Points on a hilly landscape, in no order, each with its height.
From any point a ball rolls to the lowest of the 4 points nearest to it. It stops when none of these is lower. Distance is the straight distance between rows; heights are no part of it.
q105: [ -1 -46 -23  15 -12 -11  -6  15 -15  13   7  23  -4 -25   1 -45   4   2
   0 -11   3  17   7  -3  15   0 -20  14  40   2  20  28   8  13  25 -71
 -15  30  11]  (h 24.7)
q423: [ -1 -48 -22  15 -11 -11   3  17 -12  12  13  18  -3 -13   0 -48  -6   0
   4  -9  10  25  11  -4  16  -4 -16  20  44   3  16  27  14  11  38 -79
  -6  31  13]  (h 26.6)
q56: [-26  55 -18  -6  -8  -4  21 -27  38  40  -3 -17  23  -7  -6  51  -4 -16
   6 -23 -22 -20 -31 -14   4 -11  20  -7   3   1 -28 -10 -45  -8 -36  34
  -8 -19  13]  (h 37.6)
q394: [ -2 -32  -1  24 -28 -26  -3   8  -1  11   3  24   5 -17  16 -53  19  11
  23 -24  10   8 -10   9  11 -38 -12  13  12  -8  33  25   3 -11   1 -61
 -13  45  12]  (h 26.8)
q165: [ -7 -14   7  24 -16 -11 -33  11   3  -6  -4  17   8   6  14 -51  21  27
  17 -34  13  -7  -4  11  22 -40 -20  -8 -19 -23  32  26  21  13 -20 -18
 -10  37  -3]  (h 53.6)
q922: [-24  42 -15 -19  11   4  34 -24  38  46  -3  -9  17   0  -6  44   2 -21
  -5  -3 -23 -20 -24  -2  -7  -2  16   0   3  10 -36  -2 -31 -16 -29  24
   2 -27  20]  (h 40.0)
q399: [  8  -5 -19  -1   3  11 -35  10 -51 -26 -14   7  24 -30  24  21  10  10
 -17  -8   9  -7   3  11  -7   7  -1 -17  -8   8  27 -34  -6  -9  -6  11
  -9  -4 -18]  (h 16.8)
q313: [ -5  15  21  -2  23  24 -33  21  -4 -40  -2   6  12  17  -9  10  -4  10
   4 -18  10   2  39 -16  24   6 -30 -34 -29 -22  -3  10  18  18  -3  15
   1   3   1]  (h 34.8)
q427: [-37  40  32 -22 -26   1  20 -16  39  -8  16   9 -46  -9 -40 -12  24 -13
  27 -27   5  24  10   1  -3  -2  -9  -7   5 -14   3  52  -6  30   9  19
  19   0  47]  (h 41.4)
q971: [-22  28  42 -18  -4  15  12   4  34 -17   8  11 -32  12 -34   9   7  -3
  14 -14  -2  21  26  -9  10   3 -19 -16  -8 -12 -12  49  10  30  18   9
  18  -6  30]  (h 39.1)
q768: [-10  -6  13  23 -11   3 -41  17   3 -18   0  14   4  15   7 -37  12  31
  15 -30  17  -8   5   1  26 -27 -22 -18 -24 -30  24  27  24  20 -15   3
  -2  32 -12]  (h 35.7)
q279: [-20  35  34 -26   1  14  24  -9  31   4  11  14 -16   3 -36  35   8  -2
  11 -14 -22  12  20  -8   2  11 -20 -22  -4  -2 -18  43  -2  23   6   1
   7 -19  36]  (h 49.3)
q229: [-30  40  36 -22 -23   2  28 -22  37  -1  18  12 -41 -11 -38  11  22  -1
  24 -28 -13  21   9  -2  -2   0  -7 -14   2  -7   0  51  -7  36  -1  14
   7 -16  41]  (h 45.1)
q25: [-31  55  19 -13 -20   0  30 -41  30  33   9  11  -2 -10 -26  47  15  11
  19 -39 -35   0 -13  -8   0   3   0 -20   0  -5 -10  26 -17  23 -25  16
 -15 -27  26]  (h 49.2)
q708: [ 13 -29 -23  -9  -6   5  14   6 -66   0 -12  18   1 -23  26   2  -9   8
 -44  11 -11 -15  -4  24 -41  24  19  25  20  28  28 -13  17  -2  21 -31
  -7 -19 -12]  (h 19.3)
q436: [ 18 -51 -47   9   9   0 -12  17 -25 -26  34  18  11  19 -13 -58 -28  -7
 -15   2  25  24  30 -24   5  15 -11  22  43  -3   2   3  27  32  39 -72
  19  22   4]  (h 56.8)
q240: [  0 -37 -33   0  -8   6 -24   9 -55   6  -9  26  13 -43  19  -5  20   5
 -31 -13  -4  -5   2   9  -5  12 -14  -9  16  10  23  -7  -1   7   5 -22
 -23  -2  -3]  (h 15.8)
q215: [-22  32 -18  -8  -3  -3  27 -20  43  48  -7 -21  11   4  -3  32   0 -28
  -5   7 -20 -21 -39  -1  -9 -12  21  13   8  -1 -32 -13 -38 -22 -30  43
  11 -19   8]  (h 29.6)
q23: [-33  22  31 -12 -17  15  -8  12  40 -31   9   0 -35  24 -20 -28  15 -10
   8 -22  30  12  17  -9   9 -19  -6  -3 -17 -27   4  59   9  29  15  24
  42  21  25]  (h 38.9)
q800: [-28  62  10  -5 -26  -2  21 -45  27  28   3  -4  15  -9 -18  53   1  14
  21 -53 -32  -9 -23 -15   9   0   8 -24  -5  -5 -11   7 -27  18 -36  24
 -17 -25  12]  (h 41.8)
q303: [ -6  27  36 -20  28  21  -3  14  14 -27   7   6   4  21 -24  24  -3  -1
   2  -9  -3   5  43 -14  13  14 -27 -27 -21 -12 -20  19  14  18   6   5
  12  -9  16]  (h 39.7)
q400: [ 55 -43 -28  46   0   0 -14  -2 -20  21  -5 -17   6  -5  25  27 -58  17
  -6  56   1  -2 -28  -2  19  15  32  19  26  22   4 -41   7 -26  34  -9
 -15 -23 -57]  (h 31.8)
q410: [  8  29  23 -29  45  11   4  11   2 -25   1 -11  19  17  -6  18   2 -13
  -4  17   4   1  37  -1  -8  10  -7 -17 -26   7 -28 -32   4 -16  -8  12
  15 -11   9]  (h 70.6)
q662: [-43  48  26 -24 -30  -4  18 -23  40   1  21   5 -50 -18 -40 -24  28 -19
  34 -36  14  20   4   3  -2  -5  -4  -5   8 -11   5  48 -10  30  -5  20
  19   4  56]  (h 41.7)
q805: [-36  55  29 -15 -40  -5  24 -42  28  22  15  11 -21 -19 -31  20  23  18
  26 -51 -26   9 -12  -4   1   3  -1 -21  -2  -5   5  32 -15  33 -25  25
 -13 -22  31]  (h 56.1)
q661: [-51  57   2 -25 -26   1   2 -17  43  -6  27  -6 -38 -14 -38 -41  18 -43
  25 -41  39  12   7 -13  -1 -23   1  -3   1 -17  -1  54 -23  14   2   5
  35  23  68]  (h 41.2)
q339: [-29  26  36 -19 -13  13   3   3  38 -25  12   7 -40  14 -34 -11  13  -9
  17 -17  15  22  18  -6   8  -5 -11  -8  -9 -20  -2  57  12  32  18  16
  32   8  34]  (h 39.0)
q435: [-26  43  35 -21 -14   8  30 -19  28  16  13  17 -21  -9 -36  35  15  -2
  17 -23 -30  14   7  -7  -1  12 -14 -17   1  -4 -15  43  -5  22   1   7
  -1 -24  34]  (h 58.7)
q713: [ 28 -14  -9  23  -6  -2  -8   8 -34 -14 -19 -12   6 -12  34  34 -17  21
  -1  29   5   1 -19  20  -8   2  35   5   1  29  31 -43   0 -35  20   7
  -3  -7 -42]  (h 15.7)
q48: [-12  16  34  -2  14  23 -23  18  13 -37   3   7  -5  25 -20   3  -3  12
   8 -15  11   4  39 -15  22   3 -28 -28 -25 -27  -3  30  22  28   7  12
  11   5   6]  (h 37.1)
q432: [ -5   2  10  13   8  17 -47  17  -5 -32  -4  12  11  12   0  -8   3  25
   7 -27   9  -5  24  -9  28  -8 -30 -32 -23 -26  16  11  20  23 -10  10
 -11  17  -9]  (h 30.0)
q960: [ 10  -6  16  -9  27  -9  48 -16  34  28   0 -22 -11  44  -3  -3   0 -16
  -1  47 -23 -19 -17   6 -20  -2  12  23  -5   4 -43  -8  -3 -27 -21  30
   9 -17  -6]  (h 22.2)
q487: [ -1 -39 -34  -4  -4   3 -17   7 -52  11  -3  29   7 -43  10 -17  14   3
 -32 -10  -4   1   8   4  -3  20 -16   0  24   9  23   2   3  19  13 -39
 -25  -2   3]  (h 19.9)
q348: [ 17 -46 -34 -13  11   5   1  11 -50 -12  17  26   0 -10  -9 -43  -8 -13
 -33   2   7  14  25  -2 -20  31 -14  18  38   1   8  -3  21  35  36 -63
   1   3   8]  (h 53.5)
q764: [ -4   8   5 -21  22  -3  44 -18  39  35   0 -16  -4  32   1  10   2 -23
 -13  37 -17 -17 -17   7 -23  -1  15  18   1   8 -42 -10  -9 -26 -25  29
  17 -18   6]  (h 26.2)
q144: [ 38 -30 -22  36  -8   1  -5   4 -25  14 -19 -11  -2  -2  32  31 -46  30
 -11  45  -3 -11 -26  11   2   9  36  15  22  35  22 -34  12 -30  31  -5
 -13 -23 -51]  (h 21.0)
q597: [ 10  -4 -16   4   2   6 -29   9 -50 -27 -18   1  20 -26  31  23   9  16
 -11   8  10  -1   3  16 -15   6  12  -8 -11  15  29 -42  -8 -24   0  15
  -8  -5 -22]  (h 17.1)
q93: [-17  -2  10   8 -20  -9 -30   9  21  -9  -1  13  12  20  15 -62  25  17
   7 -42  30 -12  -8   4  12 -45  -5   2 -39 -28  27  24  23   4 -25  -3
  17  37   2]  (h 64.7)
q53: [ 21 -31 -23 -20   3   6  21  11 -72  -9   2  25  -6 -16   9 -12 -11   3
 -45  10  -8 -13   6  24 -47  32  11  28  22  23  23 -10  26  15  25 -44
  -7 -16  -2]  (h 26.7)
q587: [-39  33  16 -22 -18  11  -7   0  44 -26  20  -9 -32  16 -28 -37  17 -30
   8 -26  40  14  11 -10   3 -23   0   0 -15 -23   2  58  -4  19  12  15
  51  26  46]  (h 39.4)
q609: [-12  10 -15   2  -8  -7  28 -18  50  43  -8 -26  -6  13   2  14  -1 -28
   0  22 -14 -20 -50  -8 -14 -10  25  27   8 -14 -31 -13 -34 -17 -22  59
  12 -17  -7]  (h 26.4)
q698: [ -3  -7   4  -8  12  -9  44 -20  39  43  -6 -21  -9  37   0   3  -1 -18
  -4  42 -23 -19 -35   1 -20  -2  20  33   5  -7 -41  -8 -14 -23 -22  39
  12 -18  -3]  (h 24.3)
q20: [-13  12  34  -2   1  22 -27  20  19 -37   0   7 -11  30 -14 -12   1  13
   8 -20  15   2  31 -10  22  -9 -22 -20 -28 -30   5  40  26  30   5  18
  18  15   2]  (h 38.0)
q222: [-13  20  41 -10   4  20 -11  15  26 -32   4   5 -19  24 -25   3   2   1
  10 -15   6  12  33 -12  17   2 -24 -20 -19 -20  -6  43  18  30  13  10
  18   1  16]  (h 37.9)
q997: [-20   0  21   5 -14  10 -38  17  24 -27   1   8  -4  33   5 -49  14  18
   9 -32  29  -8   3   0  18 -33 -11  -7 -39 -34  22  37  26  16 -11  12
  21  36   0]  (h 45.6)
q533: [ -2 -44 -18  19 -16 -16   2  15  -6  11   8  20  -4 -17   2 -47  -1   1
  11 -11   9  24   5  -4  15 -13 -15  20  39   0  22  31   8  -1  28 -79
  -7  39  16]  (h 25.1)
q619: [ 23   4  29 -15  34 -14  38 -10  23   2   1 -27  -2  47  -3  -6  -2 -10
   0  48 -12  -4   6  14 -20  -1  11   8 -21  12 -36 -28   7 -34 -22  16
  11  -7  -7]  (h 22.1)
q291: [  6 -45 -39  19   1   0  -6  19 -12 -23  32   9  12  28  -7 -58 -35   4
  -2   5  30  28  24 -24  11   3  -6  30  44   2   8  13  33  15  42 -79
  26  30   4]  (h 51.7)
q483: [  5 -52 -34  -1   1   3  -4  15 -30   2  16  26  -1 -16  -6 -43 -12  -8
 -21  -2   7  18  19 -12   2  16 -22  16  45   2   9  10  14  28  33 -71
  -5  13   9]  (h 42.0)
q988: [-15  24   3 -28  30   2  42 -14  36  34   2 -13   7  20  -9  25   3 -24
 -16  25 -20 -16  -4   6 -20   4   9   9  -2  12 -42  -9 -13 -23 -23  18
  19 -23  20]  (h 37.2)
q762: [ 31 -26 -19  27 -12   2   3   7 -35   7 -18  -4  -1 -10  34  30 -37  27
 -19  32  -3 -11 -25  20 -10   9  38  18  17  40  31 -31  15 -25  28  -4
 -10 -19 -44]  (h 15.9)
q363: [ 15 -23 -19   6 -11   4   4  10 -52   0 -20   4   0 -19  35  25 -14  22
 -30  21  -2 -18 -17  30 -26  12  31  18  14  34  38 -23  13 -18  22  -5
  -8 -18 -33]  (h 15.1)
q38: [ 15 -26  18   4  24 -17  44 -20  29  31   2 -24 -13  52  -3  -6  -7  -7
   4  57 -26 -22 -24   1 -14   1   8  30  -7 -10 -45  -2   6 -23 -20  29
   1 -10 -17]  (h 19.1)
q462: [ 50 -12  30  14  30 -32  18 -12   6 -13  -1 -38  -3  38  -3  -1 -13   0
  25  58  -5   7   2  12  -9  -3   9   1 -21  12 -27 -39   7 -39  -9   8
  -7   8 -36]  (h 70.0)
q295: [-28  52   1 -14  -7   4  27 -27  28  39   6   2  17  -8 -18  60   3  -9
   5 -26 -35 -10 -14  -9  -2   1   0 -15   3   4 -26  15 -24   4 -25  15
  -6 -32  25]  (h 54.1)
q567: [ 65 -25   0  46  10 -25 -12  -4 -12  -2  -9 -32   6   2  13  29 -32   9
  19  55   3  12 -16   1  16   9  23   0  -1  17  -5 -43  -3 -36  28   1
 -17   2 -56]  (h 53.8)
q322: [ -6  34 -19   7 -17 -13  14 -22  51  29 -11 -43   5  -4   2  17  -8 -32
  16   1  -7 -19 -52 -23   5 -17  35  22  -3 -18 -32 -32 -54  -8 -30  67
   3  -9 -11]  (h 29.9)
q43: [ 17 -22 -23   4  -6   6  15  12 -53   5 -17   9  -3 -13  30  14 -19  23
 -34  23 -10 -24 -13  29 -37  15  30  27  19  38  34 -19  19 -13  23 -19
 -10 -25 -25]  (h 17.7)
q485: [ -7 -32 -22  21 -11  -2 -40  10 -27   7  -6  25   8 -27  13 -17  18  23
  -2 -25  -2  -1   3   2  20  -7 -30 -17   6  -9  27  10   5  17  -9 -21
 -33  16  -5]  (h 20.7)
q31: [ -3 -41 -27  13  -9  -6 -27   7 -34  16  -2  30   5 -37  10 -24  18   8
 -11 -19  -5   7   1   3  13   5 -29  -7  21   1  24  15   4  18   6 -46
 -30  14   2]  (h 20.2)
q969: [-22  42   2 -27  17   7  34 -18  29  38   0   0  12   4 -20  49   7 -19
  -7  -2 -25 -10  -5  -2 -12   5  -3  -7   0  12 -37  10 -16  -6 -16  10
   7 -27  29]  (h 63.4)
q692: [  4   9  19 -23  33 -10  45  -9  31  20   0 -18  -1  38  -4   1   2 -21
  -7  43 -14 -11   0  11 -24   2  10  14  -9  14 -43 -18   0 -32 -20  23
  20 -14   2]  (h 28.1)
q190: [ -4  30  20 -37  41  14  23   1  19   6   4  -2  14  15 -18  26  -2 -20
 -11  11  -9  -3  30  -1  -9  14 -11 -11 -14  12 -37  -2   0 -14  -9   7
  16 -20  23]  (h 64.8)
q783: [-38  48  33 -23 -34  -6  27 -28  32   8  19   8 -43 -17 -36  -3  28  -2
  27 -36  -9  19  -1  -1  -1  -1  -7 -14   3  -5   3  44  -9  34 -11  20
   2 -13  45]  (h 45.5)
q706: [ -1 -42 -28  20  -9  -2   6  21  -3 -14  24   9   8  18  -1 -51 -28   2
   7  -3  30  29  19 -20  17 -10  -1  35  44   4  11  23  24  -1  47 -86
  24  38  11]  (h 35.4)
q239: [-16  50 -24   1 -12  -8  11 -25  49  35 -11 -34  15  -3  -1  28 -11 -28
  11 -13 -12 -21 -44 -20   4 -15  29   4  -3 -12 -27 -27 -53 -13 -38  53
  -1 -12  -2]  (h 32.9)
q96: [ -1  33  23 -34  44  19   9   7   8 -15   6  -1  13  14 -18  29  -3 -12
  -7   5  -1   1  40  -3  -2  16 -16 -21 -21   3 -33  -8   6  -5  -3   5
  13 -17  17]  (h 52.4)
q758: [ -1 -23 -25  -3  -4  11 -31  10 -58  -7 -12  17  17 -39  28  10  14  12
 -29  -7   4  -7  -1  10 -12  13  -4  -7   1  12  31 -21  -4   0   1  -5
 -15  -6 -13]  (h 15.3)
q664: [  0   3 -13  15 -23  -8  20 -18  48  33  -9 -35 -13   9   1  12  -2 -29
  18  18 -16 -13 -60 -24  -3 -13  28  34   4 -30 -33 -14 -40  -9 -19  71
   4 -10 -16]  (h 27.5)
q371: [ -1   8   9   5  22  21 -44  17 -16 -35  -2   7  20   5   1   9   3  18
   0 -16  13  -1  35 -13  20   3 -26 -36 -25 -18   2  -5  14  14  -7  15
  -4   3  -8]  (h 30.2)
q784: [ 28  13  19  -2  28  -8  -1   8 -14 -38  -4 -23  11  12  15  10  -2   5
  11  28  13   8  17  20 -14   2  16  -9 -28  14  -2 -54  -2 -36  -3  20
   6   4 -25]  (h 68.4)
q266: [ 16  50   1   1 -16 -29  -3 -18  52   9 -11 -63  -6  -1 -15 -11 -21 -36
  32 -11   8 -12 -35 -44  17 -12  32  14 -30 -24 -45 -45 -59   3 -35  65
 -13   4  -8]  (h 51.9)
q271: [ -6 -34 -11  30 -19 -15 -29  11 -12  14  -3  27   0 -23  14 -38  18  21
  10 -22   1   0  -6   6  19 -20 -24  -8   9  -9  29  23  10  13  -8 -40
 -28  33   3]  (h 23.2)
q949: [ 20 -22 -20  -9  -5   7  22  12 -61   3  -8  15  -5 -13  22   7 -19  20
 -38  20 -12 -22  -8  26 -40  23  25  29  21  35  31 -13  25  -2  23 -35
  -9 -18 -17]  (h 23.0)
q356: [-39  54  31 -18 -36  -5  25 -37  33  17  14  14 -37 -19 -33   1  29  10
  29 -47 -15  12 -12  -4  -6   6  -5 -14   5 -10  11  35  -9  38 -24  24
  -4 -15  40]  (h 50.7)
q153: [  4 -47 -35  -4  -5   4 -13  10 -47  11   1  26   3 -39   4 -28   7  -7
 -29  -7  -1   9  11   1  -2  23 -20   7  34   7  16   8   3  20  20 -51
 -20  -1  10]  (h 28.5)
q118: [ -3 -41 -19  22 -18 -12 -18   8 -15  19   1  27   1 -28   7 -37  15  10
   4 -19  -2   9   0   2  20  -9 -26   0  25   0  27  22   5  14   9 -55
 -27  25   8]  (h 22.3)
q531: [ -7 -16  -3  26  -8   2 -48  13 -13 -12  -5  19  12  -3   8 -19  16  28
   7 -29   7  -6   8  -1  29 -11 -28 -25 -15 -23  26  14  13  21 -15  -1
 -20  23 -11]  (h 24.5)
q94: [ -8 -16 -11  20  -1  11 -49  15 -23 -13  -4  21  13 -11  11  -7  15  25
  -2 -26   6  -4  12  -2  25  -5 -29 -28 -10 -17  20   4   7  18 -17  -3
 -23  16 -10]  (h 21.7)
q754: [ 53 -34 -18  46  -4  -5 -15   1 -16  13  -9 -25   9  -5  29  35 -47  14
   5  52   3   4 -27   2  19  12  33  12  12  23  11 -41   3 -33  33  -1
 -15 -13 -58]  (h 34.0)
q66: [ 38 -25  31   8  32 -27  38 -17  19  15   4 -27 -12  56  -3 -12 -11  -5
  14  58 -22  -9  -9   1  -8   2   3  17 -12  -4 -49 -12  12 -25 -20  14
  -8  -2 -23]  (h 16.3)
q622: [  0  48 -13   4 -20 -23   2 -21  53  20 -10 -51   3  -4  -8   7 -15 -30
  20 -10  -2 -18 -44 -30   8 -20  33  12 -12 -18 -36 -39 -58  -4 -32  65
  -4  -3  -9]  (h 35.3)
q695: [ -8 -24   0  28 -22 -20 -17   9   3  10  -1  21   4 -15  16 -54  24  21
  19 -30   7   0 -11  10  14 -39 -18   1  -4 -14  34  21  12   1 -15 -41
 -15  42   3]  (h 33.5)
q642: [ -1 -45 -22  17 -10 -10   9  18  -2  -1  18  15   1  -1  -3 -47 -16  -3
   9  -4  17  28  11 -13  14  -8  -7  30  48   3  14  26  16   3  43 -83
   9  37  15]  (h 28.4)
q576: [-45  40  22 -26 -23   5   5  -9  45 -14  20  -2 -47  -6 -35 -29  23 -32
  21 -29  29  20  10  -1  -2 -14  -1  -3  -1 -16   2  54 -11  24  13  20
  36  16  54]  (h 40.1)
q449: [  5   0  -9   0  13  12 -41  14 -42 -33 -12   3  26 -17  18  22  10   9
 -13  -3  16  -2  16   4   2   4  -7 -23 -19   4  15 -38  -4 -11 -11  17
  -5  -4 -11]  (h 22.0)
q793: [-11   0  -4 -11   9  -8  41 -19  43  46  -5 -21  -6  30   0  10   1 -27
  -6  37 -21 -20 -34   0 -20  -6  23  26   6   0 -37 -11 -18 -24 -23  42
  15 -18  -1]  (h 25.3)
q726: [ 27 -22 -14  21 -12   1  -3   8 -37  -4 -22  -6  -1 -14  38  33 -22  23
 -14  30  -3 -10 -24  26 -16   6  34  18  12  32  38 -31   5 -29  22   0
  -7 -16 -36]  (h 13.1)
q114: [ 10 -50 -34  -8   1   6  -4  15 -42   2  13  30   0 -23  -5 -37  -5 -11
 -26  -3   4  16  18  -6  -6  27 -18  16  40   5   7   6  14  27  33 -66
  -5   8   8]  (h 45.8)
q951: [-29  11  22  -6 -12  15 -28  13  33 -31   5   0 -12  35  -3 -44  13   0
   3 -28  38   0   9  -3  15 -33  -7   0 -35 -29  16  47  18  19  -1  22
  43  35  11]  (h 41.1)
q132: [ 42  -3  14  24  11 -18  -4   2 -15 -32 -13 -26   6   5  20  24 -14  13
  18  38   9  13  -6  19  -6  -4  26  -2 -14  23  11 -53  -2 -41   7  17
  -5   6 -43]  (h 36.8)
q828: [-19  40  22 -27  17  13  30 -12  28  20   9  10   2   3 -29  45   4 -12
   1  -7 -24   1  12  -5   1  14 -16 -22  -6   6 -33  26  -2   8  -3  -2
   6 -25  33]  (h 69.0)
q944: [  8 -48 -35   7   5   2   1  22 -21  -7  25  18   2  -1  -8 -53 -19 -10
  -8   0  13  25  25 -15  11  15 -17  21  47   2   7  13  22  21  43 -78
   8  23   7]  (h 41.6)
q525: [ -4  -7 -12  11   9  14 -49  15 -30 -25  -8  13  21 -13  11   8  13  19
  -6 -23  11  -7  21  -5  18   2 -25 -37 -17 -13  17 -15   5   8 -14   9
 -18   5 -11]  (h 22.7)
q77: [ 26  -3   0  16  -1   1 -17   9 -37 -31 -19 -15  12 -11  32  27  -2  16
   1  17  13   2  -5  20 -13   0  26  -3 -15  24  25 -51  -8 -34   5  19
  -2  -1 -33]  (h 18.0)
q196: [ 56  -8  31  22  21 -28   7  -3  -3 -23  -4 -34   0  25   6   9 -16   3
  27  51   1  12  -2  11   0  -2  14  -3 -21  16 -16 -49   3 -42   0  12
  -7  11 -38]  (h 60.2)
q480: [-13  35  29 -31  25  20  20   2  23   4   8  10  -2   8 -30  38   1  -9
   0  -7 -19   6  28 -10   3  14 -21 -19 -11   0 -30  33   4  12   5  -2
  10 -20  31]  (h 59.2)
q696: [-22  18  41  -8  -5  18  -6  13  31 -38   8   4 -24  24 -25 -10   7   3
  13 -19  15  15  28  -5  15  -6 -20 -13 -22 -26   3  52  19  32  17  17
  26  12  19]  (h 38.3)
q386: [  7 -28 -22  -2 -12   7   0  11 -58  -1 -18  17   6 -33  31  16   0  16
 -40   9  -5 -16 -11  25 -33  17  20  13  12  28  37 -18   8  -7  16 -15
 -12 -18 -18]  (h 16.4)
q74: [ 10  24  26 -33  44   0  25   2  13  -3   4 -14  10  27  -7   9   3 -18
 -10  30  -2  -3  26  11 -17   5   2  -3 -22  16 -38 -31   3 -32 -14  13
  20 -11   6]  (h 52.3)
q401: [ 19  -8 -11  13  -3   3 -16   9 -43 -20 -21  -6  11 -21  35  30  -4  14
 -11  18   9  -6 -11  22 -14  -1  28   1  -5  26  33 -41  -4 -34   9  13
  -3  -6 -34]  (h 15.6)
q715: [-23  69  -2  -4 -16  -4   9 -37  35  28  -5 -23  29  -4 -10  52 -13   0
  20 -51 -25 -19 -28 -21  18  -6  21 -17 -16  -8 -19 -10 -42   6 -41  35
 -14 -21   8]  (h 38.8)
q272: [-17  63 -22  -3 -11  -7  11 -26  41  35  -7 -29  25  -4  -2  44 -14 -19
  10 -29 -15 -26 -39 -20   8 -13  27  -5  -5  -5 -28 -24 -51  -6 -39  44
  -7 -14   4]  (h 35.6)
q471: [ 32 -13  32  -3  33 -26  41 -17  18   4   3 -27  -9  53  -2 -11  -6  -4
  11  56 -15  -3  -2   7 -18  -1   5  14 -17   3 -41 -21  10 -34 -18  15
   0  -3 -18]  (h 6.2)
q209: [ -8 -25 -23  16  -4   6 -44  13 -38  -2  -7  24  15 -30  15  -6  20  15
 -10 -22   1  -4   6   0  16   2 -25 -23  -1  -5  24   0   3  15 -11 -15
 -32  11  -6]  (h 19.5)
q989: [ 18  11  29 -23  38 -10  39  -6  20   3   0 -25   2  39   0   2  -3 -16
  -5  40  -7  -5   9  11 -23   3   9   3 -18  12 -37 -29   4 -33 -19  15
  19 -11  -2]  (h 31.9)
q889: [  0 -49 -31   6  -5  -2 -13   9 -30  14   4  26   1 -35   2 -34   8  -1
 -16 -10  -5  12   9  -1   8  13 -25   6  34   4  17  15   6  18  19 -62
 -21  14   9]  (h 25.7)
q968: [ 48 -11   9  33   3 -16  -7   2 -16 -20 -13 -29   5   2  23  29 -24  16
  18  43   4  14 -11  16   5  -5  28   0  -7  23  10 -48  -3 -40  16  13
  -8   2 -53]  (h 47.0)
q871: [  6  22  22 -20  40  21 -17  18  -8 -35   3   1  18  13  -8  22  -6  -2
  -1   0   8   2  46  -7   9  13 -23 -32 -28  -5 -19 -12  11   3  -6  11
  10 -10   5]  (h 50.8)
q445: [ 28  16  29 -16  39 -11  16   3   0 -30  -2 -24   8  24   2   7  -4  -7
   4  31   6   4  22  14 -18   2  11 -10 -25  15 -19 -49   3 -36 -12  18
  14  -3 -10]  (h 79.7)
q334: [ -4 -42 -13  21 -24 -21  -8   9  -5  15  -1  24  -1 -26   5 -45  11   7
  16 -18   1  13  -2   5  15 -22 -21   9  25  -3  26  30   5   1  11 -65
 -20  38  11]  (h 23.6)
q815: [-43  25  14 -19 -17  15 -23   6  42 -21  16  -1 -16  29 -11 -44  15 -21
  -2 -28  49   5   7  -7  12 -35  -3   4 -30 -30   5  50   8  12   4  17
  55  32  29]  (h 39.8)
q812: [  0 -31 -30  -6  -8   8 -16   6 -59   1 -12  25  13 -39  20   0  14   4
 -33  -6   0  -3   0  12 -15  19  -4   0  12  15  26 -14   0   3   9 -16
 -20  -9  -6]  (h 14.0)
q844: [ -7 -35 -33   3  -6   7 -34   9 -47   9  -5  26  14 -40  13  -8  21   7
 -22 -17  -2  -2   4   4   5  12 -24 -11  14   2  26   1  -3  13   0 -26
 -28   5  -4]  (h 17.6)
q705: [ 25 -27 -19  17  -6   2  13   9 -43  13 -16   0  -5  -4  31  22 -39  30
 -27  36 -10 -20 -17  28 -23  12  38  25  27  43  30 -20  25 -21  27 -20
 -14 -24 -35]  (h 10.1)
q437: [  5 -28 -26  -2  -8  11 -15   7 -63  -7 -16  18   8 -38  31  11   8   8
 -34   2  -2 -12  -9  20 -24  18  12   7   9  21  33 -22   0  -4  10 -10
 -13 -16 -13]  (h 15.4)
q714: [ 10  18   8 -11  32  18 -30  16 -25 -39  -3  -6  24  -3   7  19   5   4
  -5  -2  16   3  34  -2   0   5 -11 -29 -28  -6  -3 -35   4  -8 -11  19
   1  -4  -9]  (h 51.6)
q931: [  0 -15   1   4   3 -10  43 -21  41  41  -9 -23 -14  36   2   5  -5 -20
   2  38 -27 -19 -49  -9 -12  -4  17  38   2 -19 -38  -2 -14 -17 -16  49
   6 -16 -11]  (h 25.2)
q807: [  0  -5 -15   5   9  12 -49  11 -42 -23  -8  15  23 -26  19  12  13  14
 -13 -13   8  -8  14   0   5   6 -19 -28 -14  -4  17 -21  -1   1 -13  10
 -19   0 -10]  (h 19.7)
q644: [ 10 -42 -33 -17   2   8   3   9 -59   0   6  30  -2 -27   3 -27  -1 -11
 -44  -1  -5   2  13   7 -22  31  -8  17  29   9  14  -2  16  25  24 -50
  -9  -7   9]  (h 42.6)
q116: [ 11  22  -7  11 -29 -16   9 -21  50  20 -10 -49 -11  -2  -4   3  -8 -35
  25   4  -8 -11 -56 -34   6 -13  27  26  -6 -33 -30 -32 -54  -1 -22  71
  -4  -4 -13]  (h 29.7)
q756: [ 69 -24  14  38  16 -30  -9  -5 -11 -11  -4 -39   2  11   6  18 -28   8
  30  55   6  20 -11   3  11   7  13   1  -8  13 -13 -42  -3 -38  17   5
 -22   6 -51]  (h 63.6)
q284: [  2   8  -1   4  19  19 -46  18 -24 -37  -6   5  23   1   8  14   6  13
   0 -13  16  -4  29  -7  15   4 -22 -34 -25 -13   6 -17   5   4 -12  16
  -6   1  -8]  (h 30.8)

For each start below, name the point where the ball stops.
q229: q812
q25: q471
q20: q812
q266: q471
q56: q471
q969: q471
